A landscape with many valleys, sampled at points; each row gives a point and its height.
A ball rolls from a point to the lowest of its 2 nearest points, and stops where none of them is lower. Distance is the straight distance between rows; heights are no part of it.
mik: [113 151  74  75 138  76 159 110 120 117  98 151 184 147  95 138 144 156
 162  94 137 156 176  92 133  86]  h=3.11
soga: [ 96 137  86 112 132 138 146 126 164 130 115 138 146 107 138 184  97 107
 125 147 115 142 128 171  82 125]  h=3.42
bepo: [104 123 172 167 137 124  83 105 106 170  95  77 111  97 154 183 170 139
 110 110 134  96 136 139 131 126]  h=6.27
vul: [102 108 193 183 143 164 104 155 121 148 139  53  59 112 141  95 139 114
  83 139 114 117 119 134 145 138]  h=4.02
tisuz: [174 147 113 116  93 114 133 131 104  91 191 204 129 142 125 113 155 180
 125 107 169  91 102 121 138 128]  h=3.02
Butik: [116 119 171 131 102 111 123 152  77 114 143 122  54 126 101 121 157 200
 118 127 150 130 124 100 152 134]  h=4.21
vetaz: [ 98 127 113  98 128 102 143 114 129 142 119 159 142  88 125 180 144 151
 114 135 121 119 124 148 123 126]  h=4.30
Fiv: [182  90 135 117 155 198 140 142 159 129 137 101 103 128 139  86  49  75
 138 158 104 148  97 124  88 161]  h=4.71
mados: [ 98 139 161  94 146 153 139 193 135 153 147  82 104 135  80  95 104 137
 178 154 137 148 143 107 102 140]  h=2.80
tak: [142 122 151  99 127 132 182 183 145  88 163 105  90 162  63  55  69 152
 158 140 131 169 130  90 116 141]  h=7.99
Nuki: [109  93 166 146 113 138  92 121  83 148 133 105  72 121 135 109 141 164
  81 140 137 114 132 113 147 129]  h=4.61
fosa: [121 119 158 111 117 115 122 162 106 132 144 117  91 134  89 111 127 159
 144 142 153 138 147 107 122 122]  h=3.41
mupet: [148 154 125  96 131  81 138 126 105 128 144 189 159 120 110 158 176 166
 148  97 171 114 130 102 154 102]  h=4.38
geku: [151 151  83  88 140 104 159 119 164 107 125 136 205 185 102 103  67 100
 204 126 137 159 149 105 111 102]  h=1.00
romeb: [117 141 130 109 157  95 127 139  95 137  99 135 111 105 113 175 175 164
 153 111 162 135 147 108 100 110]  h=1.25
vimaf: [169  91 136 165 124 162  97  91 112 134 110 118 129 129 170  61 127  98
  96 151 119 131 134 134 136 114]  h=4.35
pasal: [126 131 172 128 112 115  98 130 126 169 145 127 136 117 134 158 150 137
 127 131 142 117 130 136 163 111]  h=6.50
led: [110 118  94 114 143 110 131  92  77 155  34 128 130  89 145 163 200 193
 134 114 120 148 153 108 152 127]  h=2.01
Voton: [134 144 144 107 162  63 166 146 121 103 101 146 139 125  69 109 168 179
 152  92 171 144 167  86 124 100]  h=3.97
batif: [ 87 128  99  71 134 162 162 137 155 160 137 113 159 110 113 132  72 115
 138 163  92 147 135 137  98 122]  h=5.55
sof: [148 116 160 169 145 115 112 120  95 115 125 152  81  91 154 156 191 144
  79 108 144  98 102 138 144 135]  h=5.67
kitif: [108 132 187 160 107 114 105 142 114 136 166 152 100 110 126 188 158 150
  79 106 144  86 103 142 169 152]  h=8.37
dizif: [ 95 170  96  99 174  60 160 142 155 108  73 112 166 138  64 142 150 147
 187  97 160 148 176 111  94 105]  h=5.30
Fut: [120 142 141  98 137 114 156 185 154 104 163 126 149 161  54 126  56 110
 178 144 155 137 146 113  84 140]  h=3.28
vuzel: [103 102 176 174 161 192 110 151 143 146 161  86  90 135 142  88 100  67
  60 121  81 111 127 123 121 159]  h=7.05
Biv: [107 170 119 105 188  71 176 157 162  87 108 119 156 147  55 104 123 146
 164 106 173 145 176 105  88  96]  h=5.11
ledod: [129 128 134  86 131 135 146 145 136 156 150 142 158 136 117  95 101 129
 142 147 130 162 138 105 152  87]  h=4.47
nisuv: [115  88 166 196 120 152 103 118  76 117 124  89  49 120 149  78 143 155
  46 130 120 115 119 114 167 133]  h=3.58
fulag: [108 122 116 150 139 146  95 105 162 166  94  96 142 131 167 133 125  66
 122 135  90 137 142 161 121 126]  h=4.53
kepil: [145 127  80 124 126 158 114  94 167 137 125 129 166 153 170 141  77  61
 142 140 102 146 124 155  99 126]  h=3.04
luvek: [127  87 196 216 135 154  96 132 110 121 147  58  71 140 149  63 136  84
  67 112  98  97 125 122 164 143]  h=4.65
kemaz: [122 167 108  93 113  94 126 146 148 133 148 156 210 146  97 176 112 102
 185 127 146 123 138 133 151  99]  h=5.96
zoza: [164 116 142 121  96 136 130 142 127 102 174 140  95 154 118  95  93 131
 130 148 138 137 112 119 122 133]  h=3.65
gop: [ 80 169  86  82 159  83 186 160 150  91 125 142 188 131  56 175 101 127
 159 112 154 136 157 117  87 100]  h=5.33
Nopa: [ 91 166 109  99 151 104 127 150 128 147 112 132 143 127 112 193 145 142
 166 118 156 146 152 118 118  92]  h=0.51
fepe: [173 120 126 158 112 146  78  88 149 139 143 134 169 149 175  95 127  67
 124 131 112  99 123 157 131 134]  h=7.16
kog: [154 119 129 114 135 160 140 119 156 144 146 147 151 123 159  83  99 107
 116 153 116 157 116 131 141  97]  h=4.73
sesov: [127 126 153 126 165 103 134 106  87 172  87 141 124  78 144 213 211 177
 120  86 136 107 121 104 160 140]  h=7.06
sosu: [115 136  97  73 128 108 172 131 139 102 157 157 160 133  88 142  83 145
 137 127 144 140 145 110  92  99]  h=5.22
palo: [151 143 130  81 162 133 189 172 174 106 172 139 184 158  75 103  39  93
 183 140 140 150 115  93 126 109]  h=1.06
fup: [189 142 126 120 106 113 143 141 132  78 180 166 134 178 108  67 105 145
 164 128 180 137 116 101 123 108]  h=1.82
mitu: [113 105 142 159 143 151 106 105 144 145 121 103 118 117 157 115 120  85
  84 140  97 117 133 156 100 133]  h=4.78
fab: [126 143 122  88 114 105 164 151 121  99 183 179 140 137  84 152 102 160
 122 120 158 122 128 108 117 113]  h=5.00
Filaz: [189 120 128 149 117 120 113  88  70 115 116 181 129 104 166 113 201 171
 105 113 157  89 112 124 157 133]  h=6.56
Gof: [134 121 128 147 102 125 103  89 102 122 166 185 128 122 152 143 163 149
  64 109 138  56 103 139 138 158]  h=7.41
buvip: [ 94 170  75  86 175 109 181 156 184 120  92  89 186 163  77 118  71  99
 216 136 127 170 159 120  90 111]  h=1.98
reke: [ 93 140 155 127 162 113 131 132 101 174  75  99 106  70 135 199 199 177
 138 111 146 114 131 127 130 124]  h=7.28
noge: [154 125 101 128 108  98  96  84  98 136  86 148 151 116 154 149 180 137
 151 116 137 120 141 136 132 121]  h=5.02
mip: [124 155 133  93 135  74 152 154 103 107 163 178 137 132  75 165 151 168
 134  95 171 108 142  91 136 115]  h=4.70
galo: [154 112 145 138 135 108 123 112  86 126 106 159 106  93 146 136 187 167
 106 119 157 124 117 117 146 116]  h=6.14
narar: [128  90 147 140 119 147 137 134 131 115 143 105  73 103 127  92 102 130
  90 162 108 123 109 150 108 148]  h=6.31
Fafi: [134 137  94 149 123 106 110  76 148 123 108 165 170 112 172 176 168 102
  98 104 107  97 117 173 136 137]  h=2.84
feno: [169 105 125 104 119 144 136 125 125 113 145 129 122 150 120  72  82 127
 149 156 140 157 129 108  99 119]  h=4.05
nare: [170 138 130  99 111 134 139 151 157 112 182 161 177 152 103 124  60  86
 171 151 144 122 108 134 116 137]  h=7.38
Feso: [102 142 154 121 106 140 162 209 147  96 169 110  61 130  76 126  83 150
 142 156 129 154 111 129 107 165]  h=5.82
Tis: [152 125 123  84 154 170 150 162 160 131 141 123 156 150 101 126  34  76
 192 164 121 152 122 115  80 152]  h=2.56
fogif: [150 130 133 174 119 153 101  96 160 122 177 149 175 147 169 110 118  62
  86 114 108  70 113 161 114 147]  h=7.23
zad: [133 123 133 128 130 152 119 113 170 163 149 139 173 126 159 113 110  80
  96 140  92 129 120 147 152 116]  h=4.93
nameg: [152 143 165 121 139 123 120 174 145 134 154 129 118 154 114 102 116 118
 177 143 169 155 119 118 141  99]  h=6.13
gored: [123  97 112 117 133 167 136  97 149 150 113  98 130 108 150 101  87 102
 104 156  84 142 131 142  94 134]  h=5.06
mafi: [129 142 106 159 138 108 102  69 120 143  97 167 165 112 182 193 207 110
  90  76 112  84 122 146 162 145]  h=3.22
rab: [ 71 156  72  84 153 120 168 131 129 132  72 110 135 108 110 132 156 175
 162 129 131 164 158 123  85 105]  h=3.61
satep: [112 112 193 198 142 115  86  74 102 158 103  94 126 105 166 152 189 136
  71  86 124  71 129 133 160 127]  h=5.87
Simi: [169 131 151 123 116  91 138 151 122  80 147 139 104 161  83  70 123 158
 158 124 174 149 138  96 124 118]  h=2.51
vabo: [ 90 161  81  82 159  79 175 135 121 122  81 158 155  95  98 207 167 156
 159 101 128 139 143 119 120 124]  h=4.97
Kisu: [106 165  78 103 147  65 140 129 149 114  52 101 173 160  91 136 152 139
 209  92 139 170 182 113 131  95]  h=5.46
Muder: [134 120 140 123 131 107 118  95  63 151  56 137 141  97 140 140 195 197
 135 110 152 140 159  90 165 104]  h=3.01
firat: [171 120 132  92 116 178 160 159 161 115 197 149 161 142 107 129  21  79
 139 150 123 132  97 121 114 156]  h=7.45
nol: [104 137 121  93 114  96 115 120 115 167 103 113 176 131 108 142 144 156
 174 120 129 147 167 107 152  98]  h=4.01
Kopi: [104 120  64 119  97 108 106  88 113 149  44 110 140 133 156 149 163 150
 149 111  85 166 160 143 166 124]  h=5.68
nugat: [139 101 175 153 150 173 102 154 125 156 118  69  78 111 136  73 119  99
 124 163 111 136 122 129 132 133]  h=3.46
Bizu: [139 114 118 111 125 120 154 135 123  92 140 143  95 110 117 131 106 153
 125 149 147 141 120 134  72 123]  h=7.08
Fuvag: [157 126  73  94 121 116 152 101 154 116  92 128 182 160 135  95  87 122
 189 142 120 181 148 123 115 100]  h=1.50
pugud: [137 127 160 157 109 120  88  93 125 162 132 132 155 113 169 141 177 128
 104 111 133  90 123 149 167 120]  h=6.71
fipog: [123 146 163 125 109 126 135 193 150 122 182 152 129 125  97 157  97 115
 133 149 154 131 110 147 142 131]  h=6.04
fot: [ 86 158 120  76 168 160 159 183 152 161 133  91 144 130  88 106  86 114
 186 159 124 154 145 114  94 125]  h=2.57
Rolik: [ 74 159  77  81 144  95 176 146 144 109  97 139 166 107  90 197 119 141
 164 129 134 144 150 140  84 118]  h=5.18
kobed: [133 119 156 141  78 115 112 138  85 110 169 145  60 140 118 130 146 181
  95 120 137 108 103 113 163 149]  h=4.32
vadu: [ 71 148  98 132 138 138 118 126 171 173  79  87 146 106 155 167 138  96
 138 133  88 149 139 175 135 121]  h=4.34
Bup: [174 132 141 107 118 132 176 169 161  77 189 145 115 170  91  99  47 121
 166 145 148 153 103 113 108 141]  h=7.72
mos: [150 107 141 181 115 129  84  69 116 137 116 128 157 125 180  91 178 109
  81 117 114  89 130 144 159 121]  h=6.91
Gar: [113 159  52  75 136  86 181 115 151 102 117 147 202 154  98 148 106 126
 172 110 131 158 154 113 128  74]  h=3.45
legu: [127 115 136 149 107 135 135 118 125  97 177 167  84 117 139 148 113 141
  53 126 125 104  98 143 115 148]  h=6.45
Togum: [ 70 153  67 102 153 123 146 123 126 144  70 120 122  90 134 183 163 156
 142 129 112 145 139 151  92 127]  h=3.20
Gava: [ 99 112 154 117 129 129 118 143  90 151 111  87  90 105 105 103 143 177
 139 154 140 134 149 114 113 123]  h=3.86
rak: [109 142 130 128 115 121  84 134 144 175 108  99 160 133 131 183 126  95
 170 136 124 133 147 150 132 126]  h=6.72
gefu: [162 133 157 130 141  93 129 111  76 152 119 170 129  91 138 194 213 171
 132  87 157  89 110 104 171 146]  h=7.31
tigu: [173 123 128 166  65 161 130 135 128  84 200 137  68 169 150  83 102 127
  85 123 115 126  79 122 152 160]  h=6.84
Liru: [107 113  92 112 142 146 147 108 131 137  74 101 117  96 148 103 129 147
 135 161 114 164 139 145  93 112]  h=2.62
Mepat: [175 147 102 113 113 105 115 104 135 126 109 163 188 149 145  96 159 138
 178 129 156 145 137 124 152  87]  h=1.79
Non: [144 112 169 180 120 157 123 133 159 109 181 128  99 141 152  90 109  86
  58 123  97 107  96 150 148 153]  h=5.58
lubof: [168 119 135  99 130 122 195 147 153  70 172 132 116 159  87  65  61 155
 156 133 150 164 124  95 104 123]  h=7.85
Magel: [206 117 142 106 134 193 153 160 165 114 186 144 123 163 126  94  35  83
 151 140 120 145  81 104 132 164]  h=7.53
kat: [151  98 146 186 100 154 112  87  99 102 162 142 104 138 170  53 140 139
  36 113 114  94 110 123 159 138]  h=3.23
guf: [141 123 166 151 120 160 111 152 155 142 185 137 116 140 141 114 106  85
  92 137 122 121 105 140 147 134]  h=5.78
gem: [149 142 169 110 146 156 143 206 159 139 165 127 119 149  97 113  72  89
 171 154 140 153 106 116 140 131]  h=6.01
samiz: [ 94 127 130 115 154 176 128 153 142 163 108  65 111 102 125 101 115 107
 162 175 112 141 131 149  78 143]  h=2.74
Viv: [178 107 164 143 136 204 131 180 162 119 164 107  68 145 121  88  61  68
 111 133  83 145  79 110 140 188]  h=5.23
Gumut: [107 133 177 125 111  98 120 159  98 131 156 149  92 109 100 193 149 174
 115 119 155  99 117 121 146 151]  h=8.53
sab: [109 141  52  75 112 111 161 103 153 120 123 149 186 137 129 168  93 120
 156 128 109 155 132 139 124  97]  h=3.71
muni: [138 171 124 102 147  59 146 137 155  97 136 149 200 174  64 118 113 119
 184 101 175 122 158 106 120  91]  h=3.80
Kag: [168  90 165 168 110 176 128 132 143 102 173 108  74 142 146  58  92  90
  66 133  84 130  89 132 146 167]  h=5.31
Rozo: [145 132 124 169 110 137 100  82 132 117 175 171 156 134 167 122 154 111
  68 104 123  57 110 152 124 142]  h=7.30
fone: [ 65 152 116 109 149 141 132 148 119 156 100  94 111  86 117 164 157 154
 151 151 138 123 139 154  80 134]  h=2.81
Gaf: [111 123 164 158  99 138 119 168  98 116 142  90  26 133 114 105 144 174
 106 135 131 147 107 106 165 138]  h=4.94
vik: [118 101 188 220 160 140  95 110 118 119 134  80 106 138 164  88 152  72
  62 101 106  92 136 131 134 119]  h=5.09
Vuva: [116 155 101  79 178 146 175 174 170 118 125 103 177 157  79 124  40  89
 212 149 126 162 140 115  72 133]  h=2.27
koba: [155  92 137 140 100 142 126 121  75 102 126 141  80 124 140  70 129 177
  95 149 145 146 129 108 134 114]  h=6.53
fozur: [125 132  44 102 101 101 137  97 129 115  49 125 161 152 138 124 141 152
 181 116 103 191 163 128 149 111]  h=5.91
sevoz: [121 132  71 104 108 117 122  89 148 140 104 144 163 132 154 159 122 114
 136 127  97 146 133 154 132 109]  h=3.94
lugog: [ 79 135 124 141 146 162 109 137 135 162 103  72 105 101 137 146 136 109
 133 159 115 124 140 161  75 143]  h=2.44
lopa: [117 126 153 147  96 139 127 164 126 104 184 143  71 130 120 152 100 130
  82 142 125 117 101 148 120 163]  h=6.23
likop: [ 84 147 145 118 132 147 158 190 130 114 150 113  71 105  92 141 111 157
 132 158 143 134 120 143  82 153]  h=5.65
fesoz: [112 138 126 109 135  93 124 117 100 159  62 110 154 115 121 135 178 180
 171 109 145 162 172 101 150  91]  h=3.70
sir: [ 69 121 124 164 160 157 105 109 127 157  78  63 103  91 159 129 163 113
 104 139 102 118 140 163  94 132]  h=1.95
Beva: [ 85 113 159 181 152 110 109  74 138 133 116 139 148 104 162 160 174 113
  49  95  99  78 128 158 135 141]  h=1.99
Sog: [149 169 116  96 143  59 144 128 127 104 131 169 190 150  83 135 163 150
 175  81 179 118 158  96 142  92]  h=4.04
beru: [151 110 129 115 109 109 100 104  98 138 109 132 140 129 130 105 143 148
 150 143 146 134 148 117 129 111]  h=4.69
Mise: [118 119 111  85 117 126 128 119 138 171 114 119 173 137 123 102 114 124
 160 150 108 161 153 114 144 104]  h=4.27
Zivar: [150  91 158 147 105 155 118 147  89 121 122 101  72 125 126  55 120 149
 117 163 139 154 131 110 148 120]  h=6.15
mer: [116 145 142 103 173 102 169 169 152 111 125 101 130 151  65  66 108 150
 175 131 162 157 161  98  98 102]  h=4.88
nagiz: [147 116 166 207  71 136  93 126  98 103 175 108  52 156 147  84 151 136
  69 113 114 103  91 116 203 162]  h=7.60
dezep: [114 135 119 145 101 114  74  94 140 175 107 110 167 132 158 182 152  98
 136 116 104 111 146 157 151 128]  h=6.62
kulon: [ 90 137 160 136 131 155 137 183 119 132 146  88  39 112 112 109 134 160
 118 151 135 134 114 132 110 135]  h=5.43
bivag: [ 91 141 182 132 115 134 124 191 138 152 168 124 100 112 102 175 118 132
 116 143 142 125 122 144 144 139]  h=6.16
Bira: [125 111 162 159  99 159 138 171 143 100 167 108  47 128 119 113  95 117
  92 148 102 134  90 145 127 170]  h=6.00
keze: [155 158 100 124 119 113  99  97  97 147 144 192 163 121 158 184 197 139
 128  93 156  71 115 127 143 134]  h=4.15
kipu: [171  93 159 155 148 196 132 144 157 119 160 102  92 132 146  75  73  67
  93 140  93 128  95 126 116 165]  h=4.99
revo: [169 119 157 198  79 135  87 112  71 103 157 129  81 137 160  82 182 164
  77 104 150  72  92 119 187 146]  h=7.26
fusuv: [124 123 137 117 131 144  97 146 143 162 132 109 138 135 119 139  97  85
 160 157 120 136 136 139 109 134]  h=6.79
robev: [131 147  83  91 137  74 137 101  91 129  81 166 172 139 111 154 181 172
 166  82 147 140 173  82 140 107]  h=2.65
vek: [134 147  57 103 107  73 130  91 107 126  58 153 161 135 132 200 192 151
 179  73 110 138 148 125 172 144]  h=5.53
tuzi: [171 142 104 102  94 133 116 113 155 134 169 165 200 150 136 115  96  92
 163 146 127 104 111 149 134 131]  h=7.32
Der: [ 96 112 135 123 137 115 115  96 112 155 111 147 127  87 144 168 163 154
  84 127 119 109 131 136 140 127]  h=4.68
Sol: [191 149 117 123  84 125 153 141 139  77 200 183 125 150 126  89 116 158
 136 123 162 115  87 131 134 128]  h=2.43
latoz: [145 106 117 101 126 120 117 118 116 126 107 112 125 133 116 102 107 131
 164 160 135 153 149 121  84 121]  h=4.37
Mazi: [153 105 111 150 116 140 108  88 116 133  61 115 141 114 169  88 141 123
 129 152 123 161 147 140 135 102]  h=4.77
lupo: [161 125  95  89 136 161 134 119 164 142 141 133 175 160 139 125  54  71
 172 154 109 151 118 124 107 125]  h=2.82
Nineg: [ 94 131 188 151 126 136 102 158 135 173 148 101 102 108 130 155 139 136
 102 135 135 116 124 138 153 125]  h=6.33
Sokug: [ 97 119 180 204 117 136 109 145 115  98 156 104  40 127 135 139 151 130
  47 113 115  96  92 141 155 159]  h=8.02
Mive: [ 89  93 151 138 138 129 108  92  88 160 102 118  93  93 140 133 162 177
  79 134 125 106 133 122 145 134]  h=5.16
tepug: [132 152  99  91 117 120 117 144 156 150 137 139 202 159 110 160  82  71
 194 145 121 139 135 134 141 118]  h=6.03
Gaki: [126 118 123 101 136 181 179 169 159 106 166 104  95 121 108 121  49 129
 134 160 129 153 109 132  62 148]  h=5.59
Vep: [127 131 160 216  90 143 109 146 125  82 172 100  37 161 146 102 138 107
  56 110  95 120  86 128 180 168]  h=7.80
tofel: [183 125 132 178  94 137 100  98  90 109 155 170 114 120 163  86 200 164
  85 106 153  62  92 133 166 145]  h=6.92
fim: [197 118 114 121 109 164 113  99 153 131 160 146 172 158 156  82  90  80
 149 148 117 116 107 136 118 139]  h=7.25
kelig: [135  96 148 173 130 140 101  96  79 136  59  98 111  93 164  92 169 142
 104 145 135 135 144 135 144 100]  h=5.24
mek: [147 149 105 132  98 118 102 114 117 129 162 190 167 128 146 179 149 120
 118 111 154  74 114 151 120 140]  h=3.89
kal: [129 166  85 104  92 103 103 116 136 149 131 153 199 151 136 182 141 112
 169 111 133 121 134 147 161 104]  h=5.86
Rilo: [141  89 154 187 117 151 110  90  76 108 116 128  92 112 169  63 154 151
  39 129 131 113 125 120 164 118]  h=2.03
sisa: [126 135 122  98 143  93 144 135 137 117 108 118 142 140  89 100 117 144
 177 141 144 158 161 112  91 103]  h=4.63
pup: [131 113 142 131 129 190 154 173 157 112 165 102  71 122 122 119  59 102
 110 161 111 138  98 147  79 173]  h=5.77
nogir: [172 130 143 113 117 170 168 196 159  93 190 130  88 168  96 108  42 103
 156 142 120 161  88 107 125 172]  h=7.62
fus: [121 134  98  96 111 111 154 110 140 119 154 180 163 106 122 175 113 132
 108 136 129 118 117 150 118 116]  h=4.00
biga: [ 91 178  60  92 149  98 165 151 177 119  79  96 179 173  93 144  93  98
 222 121 115 177 154 131 134  97]  h=1.69
nafas: [ 94 144 109  86 157 109 179 145 129 110 105 135 120  93  96 134 138 177
 144 141 143 144 141 126  77 114]  h=4.03
donu: [186 115 124 142  89 143 116 112 116  97 174 161 107 141 146  89 124 139
 111 133 148 108 101 134 130 132]  h=3.10
pum: [178  90 148 166  98 169 110 102 110 116 151 135 116 139 167  41 122 122
  75 141 117 116 119 122 153 130]  h=3.85
vope: [113 119 107  80 133 152 170 139 148 124 158 127 136 127 109 131  55 127
 140 156 129 154 136 117  77 117]  h=5.42
nopas: [159 120 130 140 137 121 130 112 122 115 112 159 114 101 158 109 155 142
 108 138 149 143 110 142 125 102]  h=6.49
fum: [132 119 104 164 104 129  89  61 150 145 105 125 182 139 181 114 150  84
 105 115  83 107 136 162 148 131]  h=7.07
vuge: [128 113 162 180 135 127  99 114 129 125 133 122  98 107 154 135 155 103
  75 127 127  96 114 160 126 130]  h=5.15
vop: [101 157  92  97 146 146 137 155 170 156 100 108 161 136 126 148  91  82
 190 157 111 166 132 148 108 114]  h=1.66
pip: [117 111 106 160 131 114  99  59 100 149  45 117 137 103 185 158 199 138
  98 100 103 120 145 144 165 129]  h=5.04
zud: [ 61 107 142 179 163 123 107  80 126 144  84  89 124  99 160 143 169 113
  65 115  86  94 143 154 115 135]  h=0.98
zuba: [165 105 153 152  95 171 121 162 113 109 154  95  48 154 123  59  99 122
 113 152 108 156  99  99 157 154]  h=5.75
nes: [155 149  53 130 105  97  98  74 112 131  74 160 160 137 171 182 198 131
 155  85 118 122 128 140 169 131]  h=5.29
rimis: [127 125  82  91 137 131 164 114 157 127  76 103 158 125 130  95 101 135
 179 157 108 185 142 135  97 105]  h=1.97
sarid: [131 119 156 112 154 177 118 179 128 155 130  76  87 128 107  80 101 114
 168 164 123 149 125 114 104 141]  h=3.05
pari: [125 101 163 198 140 133 102  76  83 116 121 139 112 116 176  98 187 145
  33  93 127  82 119 118 168 128]  h=3.49
deti: [161 137 113  92 147 118 163 137 159 106 153 152 168 169 108  90  70 112
 181 141 157 158 127 102 109  91]  h=0.44
Saluv: [ 72 182  83  97 151  95 135 149 135 153  77  96 153 132 110 191 161 144
 198  99 138 159 162 123 124 102]  h=0.99
maz: [168 110 156 121 134 188 124 181 133 129 162 107  65 162 119  72  75 100
 139 148 108 156  99  95 141 160]  h=5.47
mumi: [154 121 146 114 126  76 140 133  92  93 114 155 116 123  95 100 158 186
 147 120 167 139 149  99 119 110]  h=3.35
nad: [ 75 129 151 152 129 126  91 117 134 184 102  89 139 104 145 192 156 117
 114 123 109 101 142 160 128 137]  h=6.47
piva: [128 157 125 100 158  80 166 159 171  87 142 126 189 174  45 111  62 100
 186 124 162 131 158 107  95 120]  h=3.54
tegip: [106 137 153  99 129 123 126 187 126 140 157 112 123 144  76 137  89 126
 172 146 151 133 151 112 102 129]  h=3.03
Femaf: [178 138 121 110 127 109 133 119 127 110 143 163 165 166 123  69 119 138
 168 130 170 149 134 103 126  91]  h=1.19
Monu: [105 109 175 140 146 194 109 168 149 171 158  93 110 122 128 119  80  71
  96 146  85 113 121 132 117 172]  h=6.95
dafiv: [149 140 165 136 122 168 131 197 169 133 189 141 116 141 114 131  69  79
 130 149 132 136  98 142 149 149]  h=5.92
Boriv: [138 104 186 196 157 107 105  82  84 133 100 119 111  87 161 176 216 141
  69  80 134  58 108 128 165 152]  h=6.32
nif: [117 128  90 122 136 169 146 115 181 138 132 123 166 125 156 165  65  64
 110 145  88 140 122 164  90 133]  h=3.21
naveb: [151 144 136 127  86 108 123 146  97  94 186 186  88 136 113 154 149 171
 109 109 158  96  97 115 146 146]  h=3.60
Dere: [108 158  64  94  97  74 122 116 135 134  88 135 176 150 121 189 152 132
 186  94 115 150 154 137 164 112]  h=5.73
dataf: [169 133 113 128 110 124  94  99 109 118 158 174 136 139 150 132 144 127
 122 122 156  96 117 137 116 121]  h=3.62
kapo: [124  86 149 187 144 144 102 102  94 121  85  78  85  93 158  72 145 119
  73 151 117 120 138 141 123 117]  h=5.74
Zuneb: [141  97 147 109 118 160 166 167 128 104 147  96  69 129 100  55  81 151
 141 163 118 166 117 105 108 146]  h=8.14
Minak: [104 126 123 119 127 143 145 136 150 129 157 155 132 100 137 169  93 116
  81 147 124 117 114 159 103 133]  h=3.69
rolu: [136 141  99  95 153  83 133 108  80 132  87 164 132 117 120 190 192 159
 154  88 151 128 150  86 120 127]  h=2.04
barip: [106  94 186 223 145 120  84  72 100 124 119  82 137 130 168  98 174  93
  65  88 112  65 143 127 146 125]  h=5.44
sif: [116 114 146 164 174 110 114  80  87 156  62 125 116  77 167 202 215 143
  90  91 119  87 118 123 148 154]  h=6.74
vapa: [ 99 120  59 126 120 111 123  73 117 133  48 132 133 112 168 173 177 147
 116 108  85 143 142 148 142 136]  h=5.45
Putib: [ 99 132 126 169 127 117 108  94 157 132 131 151 169 119 162 184 144  80
  77 108 103  87 131 173 124 140]  h=2.53
Tupa: [104 124 190 199 120 123 101 127 124 117 168 142  93 124 139 162 157 129
  45  99 128  64 101 146 155 168]  h=8.22
veg: [ 88 150  77 110 120  93 111 107 109 157  68 130 145 120 136 234 176 150
 163  86 110 128 149 130 149 147]  h=5.76
Zom: [102 114  87 119 133 131 134  96  98 138  41 107 125  93 151 115 166 173
 136 146 111 161 156 128 119 113]  h=3.00
rudek: [ 81 154  64 112 116 115 128 124 161 156  80 111 150 127 148 186 141 111
 157 120  89 158 137 164 157 114]  h=4.17
Zafa: [136 115 150 123 145 181 101 151 157 168 139 116 152 138 131 137  68  44
 130 145  93 119 123 139 113 165]  h=6.87
suful: [132 107 123 119 126 121 137 118  95 101 139 160  78 104 127 147 135 168
  87 132 137 120 109 127 101 136]  h=6.78
sagod: [129 115 135 172 130 118  87  69  89 134 132 167 127 114 168 158 191 135
  65  90 133  52 114 136 139 151]  h=7.58
pagat: [189  85 135 120 121 171 122 117 129 119 139 116 114 142 139  65  67  98
 137 160 114 146 109 116 101 142]  h=4.39
tol: [142 123 135 176  78 150 123 119 127  89 206 162  77 154 154 115 122 133
  50 105 116  87  87 138 151 165]  h=6.67
piza: [ 83 168  69  94 147 119 138 147 160 144  84  97 154 150 119 151 115 116
 199 132 124 177 153 136 109  97]  h=1.40
tudid: [130  98 131 182 148 125 104  63  86 130  65 142 135  92 182 115 200 144
  58 105 123 104 136 129 165 121]  h=4.43
baze: [ 58 156 120  75 151 131 155 164 140 156 127  98 148 119  80 128 116 145
 170 149 129 144 159 119  97 113]  h=2.77
Fisi: [ 98 135  94  95 151  97 158 106 113 142  88 172 142  81 130 208 178 158
 120 114 111 121 122 133 137 137]  h=4.64

Two balls start at each pair of points below. Name the first point that both come to, or write never.
sosu / soga => never
kitif / gefu => galo
kal / veg => vek

Call two points neighbours if one is among the 2 nearest of the other. Go from one point of each pair to the other, from neighbour to neighbour, staying as low as possible. Name the highest point that can't be avoided.
led / piza => gored
zud / fot => sarid
Butik / Femaf => kobed
led / deti => Zom
